Each row is a point on a tangle of strands that fork, close into loops and nearly touch. The rows are in no order.
Points whose rows are less than 54.5 apart are linked; no others are. Some points are linked to none.
fesus: [  5  -9  17 -17   6 -16 -10  12  -9  -2   1   6  18   5   4 -11  28  12
  -5 -11   2  -1 -12   4  -7 -12  10 -27   3 -31]
Keves: [ 18   7   1 -25   4 -16 -13  -4   2  16   5  -3  19   7   8 -20   9   9
   0  -6  -1   2  11  -7 -27  -7  20  -4   7  -7]
Zope: [ 25  -4 -18 -11 -11  -1 -12  12  10   7  18   0 -23  -2   5 -16 -24   0
  16   9   5 -19 -26 -12 -15  -4  -6 -14   6  -2]
Nozom: [-15 -20  -8  15  -1  19  13   3 -12  14   3   7  10  -6  -2   4 -13 -10
  -4  -8 -18  14  11   9  -1  11   8  22  -5  21]
potu: [-27  -4   8  -6  30   4  -6  11  -8   6  12   8  17   3 -14 -19  -8  -6
 -18 -13 -23   3  -1   5   7  -2  13  -8  -7  15]
supi: [ 17  -5 -21   9 -26  20  16  13  -5   6  20   9   3   4   9   0 -14   6
   4  15  31   8   5 -15   7   0  -8  -3  13  16]
Zadu: [  8   3   8 -14  -4 -12 -14  -5  14 -15  -1  -3  -9 -13  30  -6   4  11
  18   0 -21   3 -12 -18  -2  -6   6 -10   0  -9]
boz: [ -4 -29   1 -11   5  -8  -9  18   5 -12 -12  13  13  -8  24 -15   6   1
   1 -18 -29   1   2  -1  13   1  32 -11   0 -31]
muv: [ -8  12   1  -7   7 -15  17  -3  19  19  -8   0   4  15 -10   6   5 -20
 -15   3   2  -3   1   2  15  10  -2  22 -14  -4]
tez: [ 28  -5 -25 -12   6   6  -5   3  -7  11  14 -26 -28 -18  11   5  -4  12
   3  -3 -13  -3  11  -1  -1  -3  10  -3   5 -19]
kot: [-22  19   7  -1   3 -24  10  -4  19   9 -16   8  21   9   5 -14  -5 -19
 -10   6  -4   0   1  -1  23   3  -2   9  -4   1]
mugag: [-16   6   5   7  -1  10  10  10  -1 -15 -30  12   4  -2 -39  12  -9   7
   6 -13  38   0  10   3  -7  12  -7  14  -9   9]
buli: [ -3  -7  -2  -2   0   4  -3   2  -1  -9   2 -12 -10 -11  28 -22  13  -1
  11  11 -17   6 -14  -7   2  -1  15   4   0  -8]
Vus: [-13 -14 -12  17  -4  13   7   5 -18  -4  21  -3  -2 -13  14   0  13   9
 -10  21 -13   5   9  -6 -13  25  12  -1 -13  -5]
Ranu: [ -8  -2  -1  24 -11   1  -9   2   1 -24 -13  14   5  19  17   7  -5   9
  -3  -5   1   5   5 -15  11 -10  -5  10  10  21]
Vepa: [ 11  12   6   0   8   7  -8  -8  -4  -8  -7 -12  13 -15  19   3   3   2
  19   3  -7  -4  13 -10  -4 -17  -9   1   9   7]
Begop: [ -2   5  -7  -2 -12  -8  -7   6  12  17 -14   3  23   3  -4 -15   0   9
   9   5  -9 -15  17 -18  -7   4  14   1  -1   6]
zolet: [-10  -9  14   2 -14   9   8  23   8  -9  -2   8 -11   4 -18  16   1   3
   4  18   4  -7 -20  13   0  17  -2   7 -18   3]
Dires: [-16   3   4  -1  20  11  11  -3  -2   2 -11   9  20 -17   6   9  13  -9
   1   6 -15  -2  -9   6   0  -7   6   0   1  -1]
Rur: [-15  -2  -1  14   3  27  19 -13  -3 -12  -4  -2  21 -13  12  -3   6 -12
  -8   0  -2   0  22  -9 -11   8   1   8  -5  -5]
zunof: [ 12  -6   7   5  -2 -11 -15  16  12 -11   1 -12 -12  10   4 -11   1  10
   5 -22  -3  12 -23  -9   7 -11  -3 -11  -2  -2]
Gema: [ 16  -1  11 -13   9 -18  -9  -8  -5   4   6  -3  11  11   3  10   4 -11
   2 -10  -8  -9  13  -4   0  -8 -11  18  -3  11]
vaniv: [-26  11   0  -5  -9  -6   4  -3  -2 -13 -30  11   9   8 -38   9 -12  15
 -14  -4  25  17   1   6 -10  12   6  12  -4   6]
Fosoz: [ 10  -3 -24  27 -17   8  -1   5  11  10 -18  -7   3  -6  -3  13 -27  18
  -2  -3  11  13  28 -10   4  -3  -4 -10  11  15]
nugev: [-20  -2  -3  12  16  13  -3   0  -7  -6  11  -6  -8  -6  35   4 -12   5
  -5  -2 -42  30  -4  -7   7   3  27 -18   5  -5]
Romus: [  6 -12 -18  13 -13  -9 -10  -4   6  -4   9 -12 -29   8   3  -8  -8  -4
  -7  -9   5   6 -14   5   6   2 -21  13  -6  14]
Tos: [  9  10  -8  -8  -2 -21  -3   1  25  20 -15  -1   5  -9 -20   3  -8   0
  13 -16   3  -4  -9   5   3  -5 -14 -14   0  -5]
romug: [ 13  20  -7 -13   2  -4   2  -4   3   9   1   3  -6  -5 -21  -2 -28  -1
   8  10  32 -28  -1 -14 -16  -1 -18   5   2   8]
kope: [ -1  -5   7  -7   2  17  18  18  -9 -19  16  13   4   4  -8  -1  21  -8
   9  -3  15   1 -21   9  -6   8   5  15  -9   2]
dofa: [  6   0   8 -17  -7  -2  -6  -1  -8   8   8  -7 -29 -16 -11  -1  23   2
   8  34   2 -24 -19  10  -4  13   0  -8 -12 -16]
gavog: [ -7  -3   0  -1 -14 -19 -13  -5 -13  -6 -29  11   2  23 -16   2 -10   4
  -7   4   8  -5   8 -21   4   5 -11  27   3  16]
Tirur: [ -4  -3 -14   3 -17  12   7   4  -5 -14 -23   2 -14  -5 -23  -7 -17   3
   1  11  30   4 -11   6   5  11 -22  26   3  16]
zili: [ -6 -12 -16  38   5  18  13  14 -13  -8   1   3  -1 -19   4  30 -15  11
   7   7  14   2  11 -10   1  10 -24   0  -9  18]
vav: [-11   3  33 -13  14 -24  17  10   0   0   6  -9  13   4 -11  15   4  -5
   2 -11  20   2  -3   4  -3  25   4  11 -13 -20]
tavud: [-24   1 -16  12 -10   5  10   6   7  -4 -12  20   4   9 -18  14 -14   4
 -19 -12  -5  14  -6   8  12   4   0   1   0  13]
Fuz: [-22  -2  -7   2 -18  -9   5  -9 -14  -2 -28  -3   3  15 -25  -5  -9   3
 -17   1  24  12   7 -27  14  12   7  31   0  15]
vakos: [ 15  20 -16 -17  -6  -2   7  -2  -1   5   6   3  18 -18 -13   5   5  11
  17  -3  15 -10   9 -12 -20  -1  -8 -11   4  -1]
Zama: [-25   0  14  17  21  18   8 -13  -7  -8 -18  -4  -4  -1   0   0   0 -13
  -5   6   6   1  -8  -3   7   2   0  28  -4  19]
zek: [-20  19  11   9 -10   7   7  -9   0   5 -20   5  10   2 -23  -4  -6   3
 -17  11  23  12   2  12  -8  12  13  10  -6  13]
sila: [  4   2   1 -10 -14  -1   3 -11   4  -3  14  -2 -22  -9   2  10   6 -12
   7  24  -8 -14 -25  16   2   3  -6  -2  -3 -12]
lele: [  4 -18  12 -23   1 -12   0  -1   5  15  -9   7  14   1   7   0   9 -21
  -1  -1 -17 -11   3  23   0  -2  -3   7   1 -15]
guroz: [ 23 -13 -30  -6  13   5  -3  20  -2   5  15 -19 -27 -14  31   5 -14  14
  11  17  -4  13   9  -6   0   5  -4 -12  12 -15]
Fes: [-23  14  11   8  -3   2 -12  -8 -22  -8  -1  18  28  -5  -6  -6 -12   3
 -12  -1  -9   2  20  -8   3  -1   9   0  -4  30]
Bok: [ 15  -9 -30  19 -14   9   2  23   7   5   2   9  -2   9   5   1 -25  16
   3   3  27  23  14  -6  10  -2 -12 -11  16  14]
mudi: [-24 -10  17  -6  35  -8  -7   5 -12   0   0   4  27  -3   0  -3  -1  -4
  -8 -21 -25   3  -3   9   5 -14  10 -22   4  -6]
zuvo: [ 10   2  -6   1  -2 -15  -7  13  19 -11   1  -5 -12   1   2  17  -3   5
  13 -12 -14 -10 -15 -14  11 -13 -19 -14  -6 -10]
gipu: [ 15   7   1 -10  -7 -12 -13   3  14  -2  -1   5  -1  -1  -1   9   9   6
  -4   5  -3 -25  -6  -7  -8  -6  -7 -13  -2 -14]
kebaz: [ -2  -9  -8  21   5  13  -3 -11 -15  -3  22  -5 -26 -11  22  12  13   7
  -5  25 -15   6   3  11  -2  22  12  -8  -1  -3]
feber: [-23   8  15   7  22 -14 -12  -5 -12  -1  -5 -16 -14   2 -12 -14  -5 -11
 -16  -4 -27  10  -9  13  22  -6   2   2 -12   9]
Zudu: [ -6 -15  -7  17 -28  10  17   4  -2   1  -5   2   0  -7  -6  18 -12   2
   4   5  19   0  10 -16   9  25  -4  21  -9  11]
ganum: [  9   5  -8   9 -10  13  -9  16   0   4 -14  -2  -6   5  -5 -22 -27  17
  11  20  26  -6   4  -3   0 -12 -13   0  19  18]
gogit: [-10   2  -2   5  -2 -16 -23  -1   2 -21 -28   3  -6  16  -3  -4  -9  15
  -8  -2  -3   5   2  -8   4 -11 -11  11   2  10]
vep: [-14  -8  -3  13   1 -17   6   7   4  -2 -12   5   6 -14 -25  11   3   1
  16 -18 -13  -9   7   7   1   4 -12  -1 -14   7]
Sot: [  4  14   2  -5 -13 -18 -13  -7  13  10 -20   1   4  -1 -11 -11 -10   6
   2   0   2   5  -3  17  -6  -4 -10  -5   5  15]
Zabil: [ 16   4   6 -21  -7 -14   1  -8   0  16  16   3  -9  -6 -15   0  -7 -17
   8   3  22 -16 -27  18 -11   1 -18  -6   1  -9]
Tozi: [ 32 -31 -13 -25   1  -1 -13  18 -11  -3   9  -5  -9  -9  10  -9   7   8
  12 -19  -4 -13  -5  -6  -6 -12  -1  -5   1 -27]
veze: [  7 -10 -12 -12 -13  20   9  -4  -8 -10  26   4 -19  -7   9   8  12 -10
   7  17   4  -1 -13  22  -1  18  -2   6   3 -11]
pif: [ 12   5  -2 -10 -10   5  13   1  15  -1  -3   7 -11   6 -16  17 -17  -8
   6   7  23 -21   3 -12   6  10 -14  16  -5   6]
kir: [ -2  26  14  -3   1 -14  -5 -31  -9   4   8 -13  -6 -12  -7 -11  -2   5
   6   6  -6  14   0  16  -5  -1   1  -7  -2   8]
zabi: [-13  22  -2   2   0  -9  -1 -15 -10   6   0  -3 -10  -8 -11   8  -1   2
   5   5 -14  15  -9   8  11 -10   6   6   4  18]
kodol: [-15   0   8   9  13  -3   6  -8  -4  -7  -3  -1 -13   3 -24   3  11  -4
 -11  -6  10  16 -30  24   7 -12 -16  -5  -6   0]
supef: [  8  14   2 -13  -3 -16 -13 -10   8  18  12  -8   4   8  -7 -27   9   5
 -11   2  10  -1  -7   1 -21   2   9 -12  -7  -8]
zubag: [ 12  16  14 -13   3 -15  -5 -14  11  18   0  -9 -13  -3  -4  -5  -6  -8
  -2  14  24 -12  -4  18 -20  -1 -21  -7   8  -5]
kobi: [ -8   3 -17  23  -1  -1   6   0  12  -1   1 -10 -19   1  -1 -15   4  -5
  -5  11   7  11 -22   1  12   5 -12  17  -5   7]
Zivi: [-21  -2   1   4   4   3  -5  18  -2 -11  11  17  21  10   3 -11   4   1
 -14  -3 -30  -1  -4  -4   6  -3  21 -13  -3   1]
Lanag: [-21  -2  20   4  25  20   5   3 -10   0  20  -7  -8  12 -24  10   2  -7
 -15  -4  -8  -2  -4   2 -11  16  22  14 -20   2]
tig: [-20   9  -7   5  -6  -9   1   2   9  -7 -21  22  23  21  -5  -5 -13  -8
 -13  -6  -4   6   9   2  20   0  11   3   0  14]
mub: [ 22 -19   5 -12   3 -17 -11   6   7  -6  -1   4   5   1   0   9  10  -9
   0 -16   0 -26   4  -4  -3  -5 -17 -14  -5 -29]
namo: [ 12 -14 -12  16   7   1  -6  15   5  -6  14 -14 -24 -13  24  15  -7  18
   7   9  -5  15   0  -5   1   3 -12 -18  -2  -1]
kubil: [-19 -12  -3  19  18  11  11   5   0   2  -4  -5   4  -1   8   7   1 -12
  -2   3 -21   8 -12   3   8   2   4  16  -2   9]
begu: [  9   6 -20  11 -18 -16 -13   7  22   8 -13   4  13   7   1 -13 -11  17
  15 -14   2  -5   3 -28   4  -4   2  -3   1  11]
fube: [ -8   6   3 -13  18  -2  18   0 -11   4  10  12  28   9  -9   2   2 -24
  -9 -16  -4  10   8   9   6   2   4  14  -1   5]
gif: [  8 -27  -6  -4  -5   8   1   6 -12   7  15  -5  -9   0  15   5   6  -5
 -15   0 -26   1   0  20  -6   6  11   5   1 -12]
Zikab: [ 10   4 -13   3  -8   6   0  14  33  -5 -21  11  -9   9   1  -6 -30  10
  19 -10  12  -2   5  -1   5 -17 -13 -18  19   0]
gizi: [ 10  12  28  -9  16  -8  -1  -7 -17   1  14  -8  -8  12  -7  24   5 -10
  -5   4   3  -6  12   8  -1  -1 -18  20  -9  10]
geru: [ -3   3  14   0   3   8   1  18   1  -8   0 -11 -19 -10 -23   2  11   4
   6  25   9 -18 -17   5  -8  11  -9  -3 -11  -2]
Mevi: [  5 -38  -3  -5  10   1  -6  16  -6 -13  -6   2  -4 -18  25   4  13   5
  -5 -12 -18  -1  -4   5  13  -7  10  -8  -4 -36]
sov: [-13 -11 -10  26   0  11  13  19   3  -9  -6   8   2 -20 -14  23  -2   2
  19  -5   0 -10   3   1  -3  14 -18   2  -4   3]
fol: [ 14  11   4 -14   2  13  -1 -10   2  19   8  -8 -15   3  -9 -13   7  -4
  -2  25  18 -17   3  19 -13   3   2   5   4   0]
vipe: [ 15  23   9 -25  11 -11  -8 -14  -3  22   7 -17  12   5   8   1   8  14
 -11  -4   4  12  22   9 -21  -8   7  -7  10  -5]
Pes: [-20 -21 -13  20 -10   6  11  11   0 -11 -20  17  -3   9 -10  16  -6   3
   9 -13  29 -11  17 -16  19  15  -4  22   0  12]
rudon: [  9  10  16 -22  21 -19  -5 -21  -6   8   7 -10   8   2  23   4   2   5
 -15 -10   7   7   6   8  -5 -11   6 -18  16 -31]
sumib: [ 10 -11  -1 -21   2  -3  11  -5  -6  11   8   3  16   2 -10   5  11 -24
 -14 -20 -16   2  17  21  -1  -1   7   8  -3 -17]
Piva: [-13  -8 -10  17  -4  13  -2  -3   9 -13   0  -2   6 -10  32 -12   0  -2
   4   2 -11  14   2  -7   2  -4  13  -8   1  -4]
rafe: [  4   9 -13   6  -3  -2   7   4  20   6  -6   6  13  11  -2  14  -8   0
  -2 -14 -25   7  18  -5  11 -11   8  -7   8  -3]
Kur: [-17  12   1   6   0  -4   4 -13  11 -13 -14   0 -24   6 -18  -5   4  -6
 -12   6  12  10 -26  13   8   0 -11  20  -5   4]
novi: [-13  -5   8  -3   4   8  -9  -5   0  -3   9  -2 -19  -6  20 -16   1   6
   4   5 -38  17 -18   2  11   1  30 -17   7  -7]
puset: [-12 -13  -7  20 -23  13  12  -2  -6   0 -20  -9  -7   1 -14   9 -14   9
 -25   2  31   7  13 -20  14  18   5  25  -2  13]
Tupad: [ -2  -8  -1   3 -11  -4  -2 -17  14 -10   6   7   7   2  26   0   2 -17
   5   9 -12 -15  10 -21   2   6  -6  12  -4  -2]
Daduv: [  4  -3  18 -20   8 -28  -9  -4  -8  15   9 -10  10  13   8 -22  21  -2
   3 -16  13  11 -22  -1   6 -14   2 -22  -1 -30]
madu: [ 30 -18  -4 -24  -4   7 -10  13  18   7   1  -1 -29  -1  15  -3 -31   3
  16   1  -5  -8 -13   0  -8 -11  -8 -16  18 -13]
suras: [  4 -27  15  -5   9   1 -10  11 -19  -7  12  -4   4   5   6  -6  10  -4
  -1 -23 -27  13 -12  12  11 -19   0  -9  -3 -10]
guzi: [  1   7  -2  -4  -4 -12   3 -18  12  18  15 -11  -8  15 -11  -6   2 -20
 -22  -1 -14   3   4  11  14   6  11   7 -14 -10]
Dem: [ 15 -17  -3 -13  13   6  -7   6  -3 -14  -4   2 -11  -8  24  14  15   8
  -8  14 -11 -17  -4   9   8 -14   6  -9   7 -32]
rerog: [  4  -6   5  -3  -3   5   0  -2   6  -8 -12  21  21  12  26   8  -5 -14
  16  -8 -11  -7   9   3  11 -14   1   5  19   7]
Nem: [ -2 -28   6  12  -1 -17 -13  21  -2 -12   3   8   7   6   7   3  -1   0
  10 -27 -33   4  -8   1  14  -7  -2  -8  -5  -2]
lokat: [ 16  14  -3  -4   8  16  -4  22  13  -7 -13  -5  -8   9   2 -18 -26  18
  16   3  15  10   0   0   0 -26  -9 -16  22   7]
Zabu: [  6  -2  -9  17 -13  10  -5   3   3 -13  23  -7 -12   7  -2  -5  11   7
 -15 -11 -13  19  -9   7  -4  -2  -1 -18  -2  -8]
nus: [ -5   3   9   0   3  24  16  -9  -1  -7 -15  20  22  -7  13  21   4 -16
   2   5   3  -8  11   7  -3 -16  -1   3  13  11]
Zifem: [ -8   1 -19  25  -5  12   7   6   2 -17  14  -1   4  -1  11  -4   4   7
  -3  -5   1  26  -8  -4  -4   0  -1  -6   0  12]
vepi: [  4  15  -2   5 -21  -4  -1 -11  30   7 -14   0   8   4  15 -11 -18   4
   2  -5  -4  10   2 -23   6  -7  13  -6   5   9]
ler: [  9 -12  11  11 -10   3 -20   5  15  -2  -1  -7 -15  12  32  -6 -19   6
   9  -1 -13   6   6 -11  -5  -1  -1  -2   6   7]
vil: [  2 -22  -1   9  -5   7  -4   8 -13   5   2  15  15  -2  29  20  -2  -8
   8  -1 -18   1  19   1   5  -1   4   6  15  17]
Nupa: [  8   2  -6 -16 -16 -13 -13 -15   5 -14  10   8  12   2  29  -2  -4   0
   3  -4 -20 -10   3 -30  -7  -3   6  -3  -1 -12]
Vamaf: [ -5 -23  17 -16  22  -7  -5   9  -5  -1  -7  -4  18   4  16 -18   6  -9
  -6 -23 -26  11   0  -2  16 -14  13 -13  -1 -26]
mos: [-14  12  24   0  25  -1  -3  -1 -20   9   1   9  21   9   0 -19   7  -9
  -3   7   2   8  -8   1  -4   1  11  15   3  22]
nin: [  7  -4  -4  -1 -11   0  -5  17  12 -14  -4   3   0  -9  13  -4   2  24
  17  -1 -19   3   0  -9 -11   0   5 -24   7 -13]
faf: [ 10  21  -6  -4   1   4  15 -15  10  11  -2  -7 -13  12 -10  12   0 -14
 -10   6  17  -1   3  -2  10  -2  -8  21  -6   6]
far: [ -3  -7  -7  28  -7  16   6   9 -16   7   1 -10 -19  -7   7  24 -18  11
  -8  25  18   9  12  -8   9   6  -9   6   4  22]
Furi: [-11   8  10  19  24  16   2  -9 -16 -20   9  -9 -25   2  -8   8   7  -4
  -3   5   7   0  -6   0   2   1 -11  27  -9  13]
fubu: [-13  10  16  -7  -6  -6  15  -7   4   2  -4  11   8   0 -20  24   6 -11
 -13  -2   0   4  -1  28  -7   8  -9  -6 -10  -7]
Pepa: [ -1  -9  16 -11 -11  -2   5  15  10  -7  -3  14   7   9 -12  -2   7 -14
   7   3  26  -9 -18  10  -4  15  -6  17 -11   7]
fak: [ 10  10   1   4 -19   3 -13  -9  23  -3  12   0 -23  19  15  19  -8   8
 -14   3 -15   7   3   2   2  -8   3 -16   6  -1]
Nud: [ -4   8 -11  -5  -8 -19   1  -4  14   9   7  -6   6   1  -9   4 -14  -8
 -17 -15 -25   8  10  -5  14  -2   3  -8 -14 -11]
susi: [  7 -17   1  19 -11  13   0   5  -1   9 -13  10  20  -8  23  11  -3   5
  13  -1  -1  -8  28 -16  12 -10  14  -9  20  17]
Vimo: [ 12  -2   1 -28   0 -17  -7 -16   7   0   2   4   9 -18   6  -1  -4 -15
  14  -5  14 -17 -23   8  -7  -7 -24 -17   3 -23]
Pem: [ -2 -13  -3  -4   4  -9 -10  10  14  20 -11   0  18   4   4 -30   0  -4
   9  -5 -27  -4   9  -7   2   8  24  -3   2  -3]
bino: [  5  16  -5   2 -21   2 -12 -12   9   0  -1  -3  -3  -3   1 -26  -2  10
   7  24  21 -13 -13 -19 -16   1   0   3  -5  11]
gaz: [ 13  12   1   0   4   3  -1   8  -2  17 -18  -1   9 -10 -12 -11 -10   8
  14  19  31 -20  10 -16  -4  -5 -14   8   7  15]
zigov: [-16  -5  22  24  20   9  -1  -5 -22 -14  21  -6 -26   5 -21   9  11   4
 -10   0  -9  -6  -6   7  -8   8   4   3 -15   9]
pinu: [-20 -16  -5  31  -7  12   5   8  -1 -22 -13  26  15  19   1   6  -3  11
  -8  -7  23  -2  15 -20   9   0  -3  13   6  16]
guka: [ -7  -6  -1  -4   5  -8  16   5   0   4 -16  14  18 -25 -28   7  17  -7
  15 -14   4 -12   2  20  -9   6  -9 -14  -5 -13]
zem: [  1   6  -1   8 -22  -2  -8 -17   4   5 -32  -4   7  -7   5  -9 -16   9
   2   2   6   3  13 -19  17 -15   2   3  14  22]
Gik: [  5   5   6 -24  -3 -20   2 -18   5  -9   1   5  17 -13   2 -11  18  -2
   9   1  25 -13  -9   2 -23   4 -16 -10   1 -24]
pim: [ 13  -9 -26  -2  -8 -10   4   6  24  12  -4  -6   4   1  17  17  -1   5
   5  -6 -23  -2  10  -7   7   1   8  -6   5 -12]
dez: [-17  -8  11   7  33  25   5  -6 -17   1  11  -5  -1  -3  -6   1  12  -7
 -20  10 -17 -11  16   7 -18   9  24  11 -12  -3]
vit: [-14   0  -1   8  15  26  24   9  -9 -21   9  15  18  -6 -15   8  11  -7
   4 -11  16   6  -6  -9  -4   3   5  17  -3   4]
Tik: [  4  11  22 -19  19 -28 -10  -5 -18  14   8  -3  15  22  12   0   7  -6
   1  -9  -2   5   0  15  -1  -7  -3  12  10   6]
Bimo: [-25  13   3   3  -9   1   0 -19 -24 -13   6  12   7  -7 -14  -2 -13   1
  -2   2  -7  10  -4  -3   5   3   4  17  -4  25]
zasef: [ 10 -24  -2  -6 -13  -4  -3  13  11  14  -1   2  -7   4   0   3  11  -9
   1   3 -23 -15  -7  15   6   7  -4   4  -3  -4]
Fov: [-25  21  19  10  27 -25 -14 -22 -26   4   2  -9 -14   6 -16 -12 -13  -1
 -13  10  -9   8   9  16  15  13   5   7  -4  16]
Sobiv: [  4   9  -9  18 -18   6  -5 -16   3  -6   8   0 -18  22  28  17  -7   2
  -9  19  -1  15  -2  -9  15  -6  -4   2   4  15]
Lovib: [ 18  16   6 -15  17 -13 -16   1   2  10  -8 -19  -5 -21   2   4  -1  17
  19   5  -4  -6   5  -9 -13 -13  -6  -8   8  -3]
kifik: [-12  20  18   7   8 -11 -10 -29 -22  -4   4   0 -11  24  -7 -22   0  -1
  -7  16   3   7  -1   9  11   3  11  17   0  21]
Bot: [  4  11   2   4  27  21   3   2   2   1   3  -6  -1  11   3 -13  23  -3
  -6   5   4   5 -11   6   0 -11  17   3  14  -1]
luza: [  2  -1 -17  23 -11  11  -8  -8  -6  -3  17 -17 -22 -15  20  11  -5  13
   3  10 -17  16  18   2 -10  10  -4 -12  -7   3]
rifur: [-23   4  10  14  17  33   5 -17 -10 -12   3  -2  11   7  -7  -1   7  -6
 -24  -1   3  -1  16   6 -19   3   7   7  -9   3]
karon: [-14  -3  -3  -7   8  23  18  -8 -22   9  18   5  21  -1 -11  -4  -6 -13
 -11 -17 -13  14  11   5  -4   4  14  21  -1  19]
paba: [  3  -6  -3  11 -12  23  24   4 -16 -11   5  16  25 -10  -2   6   4  -8
  18 -10  26  -3   8 -18   3   4   2  16   2  14]
sefub: [ -2   3   6  13   3   1  -4  -6 -24 -16  31 -11 -24   4  -8  -1  21   5
 -10  -5 -15   2  -8   8  -1  -3   6 -12 -12  -1]
Fato: [  1   6  -5  10   8  26  -2   2  -1  -2   2  -5 -20  -3  13   0  -1   0
  10  25   6  -5 -10  17  -2  -8  -6  -3  13  13]
dimo: [-17   4  -4   3  -6  12  15  12   8 -29 -20  11  -5  -3 -28   0 -14   2
  12   6  34 -10  -5   4   2   8 -29   6  -4   0]
razo: [ 17 -17  -8 -12  -9  16   3  -8 -16   8  21  -4 -23  -2  -3  -8  18  -6
  -7   4  -4  -4   1  28  -7  14   9  10  -3 -15]
tuk: [ 17 -20   1 -13   4 -16  -8 -15  -1   6  -2 -12   4   2   1   6  11 -13
 -21 -18  -1 -11  11  -1   5 -11  -7 -18 -18 -46]
bov: [-16  13   4  -6  11   6   2  -8  -9  -3   5   2   5 -12  14  12   3  -9
   4   0 -26  18 -16  11  10 -21   9  -5  10   8]
fozik: [ -2  12  22   0  19 -15 -11 -10 -20  10  16  -6   1  26  -2 -25  10  -4
 -12   1   6  13   1  14  -2   2   9   2   5   7]
Ket: [  3 -13   1  -8  11  -9  15   2   7   1  -8  10  26  -2  -9 -14  26 -11
   4 -17  13  -5   4  20  -9   2  -3 -13   4 -22]
Bisev: [  4   4 -25  13 -34   0  23   9   0   6   8  13  12 -14  -5  21  -6  11
  15   1   9   0  11 -19  12  18   0   4   0  13]
Depip: [ -9 -13 -15  24  -6  12   3   4 -15  15  -4   2  -8  -5  -2  20 -20   9
 -10   5  -7  15   6   1   6   3   5  15   5  33]
bul: [ 34 -12 -17 -18   6   1 -17   6  -7   6  18  -9 -23 -15   4 -15 -10   4
  12  -6   8 -20  -9 -18 -20  -5  -5 -15   6 -19]
nof: [ 23  -1 -18  -2   0   4   2   4  23  18   2 -20 -21  -1  12   0 -10   4
   4  -5  -8  -5   5 -14   1  -1   3   0   6  -9]
navop: [ -2  -2   5 -14  -1 -13  -3  13  -6  -8  13  23  25  11  -3  -5  15   1
  -9 -18 -16   4   2  -6   2 -10  20 -23  -2 -21]
nito: [  5   5  12 -25   1  -2   8  -1   9  14   5  -5   3   0 -16   0   8  -6
   3  12  19 -13   3  -6 -24  27  11  11 -17 -18]
sapa: [ 18   5   4  -8  11  -4  -5   2   7   8   3 -15 -13   4  -7  12  20   2
 -12   1 -10  -6   2   3  -2 -14  -4 -11  -2 -16]
Keso: [  7 -13  -6  30  -5  25  -2   5   8  10 -16   0   7  -3  25  16 -21   9
  -6  -1   2  15  23  -4   6  -6   7 -14  17  16]
rogir: [  4  13 -22  -3  -9  -9   2   6  21   3 -19  19   3   7  -9  12  -7  -1
  14   1  11 -11  -1  -2  12  -9 -13 -10  12   7]
Bag: [ 11 -25 -21  -5  -6  -9  -6  26   3  -8   8   2  -1 -15   8 -15  12  15
  15 -11  -6 -12  -5  -6  -8   2   1 -19   1 -22]
suz: [ -9  17  27  -9  20  -9   7  -5  -8  -2  11 -15  -4  14  -9  14   6 -12
  -5   0  22   6   8   3  -2  17   3  29 -13   2]
fegam: [  5   8  -2   2   6   9  24   2  -4  -7  -4  13  18   3 -14  15  10  -6
  24 -18  27 -13  19  -8   4  -3 -12   8   7   8]
repet: [ -6   6  -4   1 -16   7  11   1  11  -6 -11  14   2   3 -22  17  -5  -8
  -7  -6   9   6  -3  24  -4   5 -13  14  -1   8]
Mavup: [  4   9   2 -12  12  -4  15   1   0  -2   3  -6  17 -14  -5 -21  27  -5
  -2   2  25   2  -7   9 -18   6  -7 -10   1 -23]
Ramog: [ 16  10  -8 -12  10  -4  -3  17 -15   9   2  -5   6 -17 -13   3  12  15
  16   0 -10 -10   3   3 -13  -7  -6 -10   7   0]
mopo: [ 11  -1  11 -21   4 -19  -5 -15   0   3   1 -14  -7  -1  13  -2   7  -9
 -16 -10 -19   0   6   1   1 -10   9 -10  -5 -26]
gabit: [  4  -1 -13  11 -29   5   7 -16   8  -6  17  10  -3  13  26  11  -6 -14
 -11  15   1  -1   5 -21   8   5  -9   9  -2   4]
Vovu: [ 24  -3  11 -13  10  -1 -16   6  -9   4   2 -22 -28   3   7   4  16   7
   0  -4   1  -9  -8 -12   9 -22  -2 -21  -3 -26]
Duzif: [  9  -3 -12   2   0  14  12   6   1  10   5 -10  -2  -7   9  -1   8  -8
   4  19   4 -10  13 -11  -4  10   1  16  -3   3]
Nakaz: [ 22  -1   6  -8  -5  -8 -14   2   0   1  19 -14 -38   8   4  -7   5  10
  13 -10  -2   5 -28 -12  13 -15   5 -21   1 -16]
Kuze: [ -3   7  18 -11  11 -24  17   2  13  17  -3 -20   5 -11 -19   7   7  -8
   5   0  14 -16   0   2 -10  23  -7   7 -20 -20]
bege: [-10  32   2   6 -10  -3   4 -11   6   6 -11   0   2   2 -16 -21   6   9
  -2  19  26   2  -8  -3  -8   5   1   2  -4   8]
les: [ -3   9   5  -2  -6   9   1  13   6  12 -18   8  13  -5  -6  -6   0   6
  17  25   8 -21   2  -3 -10   8  -2  -3   1  11]
Mip: [ 10  20  -9 -15 -12   9  -5 -20   2   9   9  -3 -22   2   2 -26   2   3
  14  24  14 -11 -15   4 -12   5   9  -9   2   5]
zogu: [  9  10 -22  -2 -25   9  14   0   0   7  10   2  14  -8 -17  10   0   8
   1  -2  -1   2  14  -8 -10   3   5  -3  -1   4]
Gutom: [-14  11   6   3   5  10  -3  -8 -14   5  -6   7  25   1   8 -15   0   3
  -2   1 -11   6   8 -11  -7 -12  19  -3   9  21]
Gim: [ -4  12  19   2   2  -8   3 -19  -5 -14   2   5  -4  -7 -13  11  12 -10
 -10  -4  -6   5 -14  30  -4 -10 -19 -12   1  -3]
ritez: [ 12   8  23 -10   2 -14 -19 -16   5   4   6 -19 -13  10   1 -29  13   7
  -3  -8  17   6 -17   4  -7  -8   2 -24   2 -17]
pur: [ -6  10  16   4   4 -13 -15 -12   1  -2  -7  -7  10   2  -5 -19  -4  -1
  -2 -17  -7  18  -1  15 -12  -6  -8  -8  -4   5]

How many points has the smallest loop of links through each point below? Write - if it is on no loop.
Zama -> -
Pes -> 8
mopo -> 5
Vovu -> 6

A fork is a point with three links, a tip a point with one. Leave the first point through the second and follow the links. Name the first fork or tip that comes.
Ket, Mavup -> Tirur
Zivi, navop -> mopo
vit, kope -> Nozom
kot, tig -> Romus
Vus, kebaz -> muv
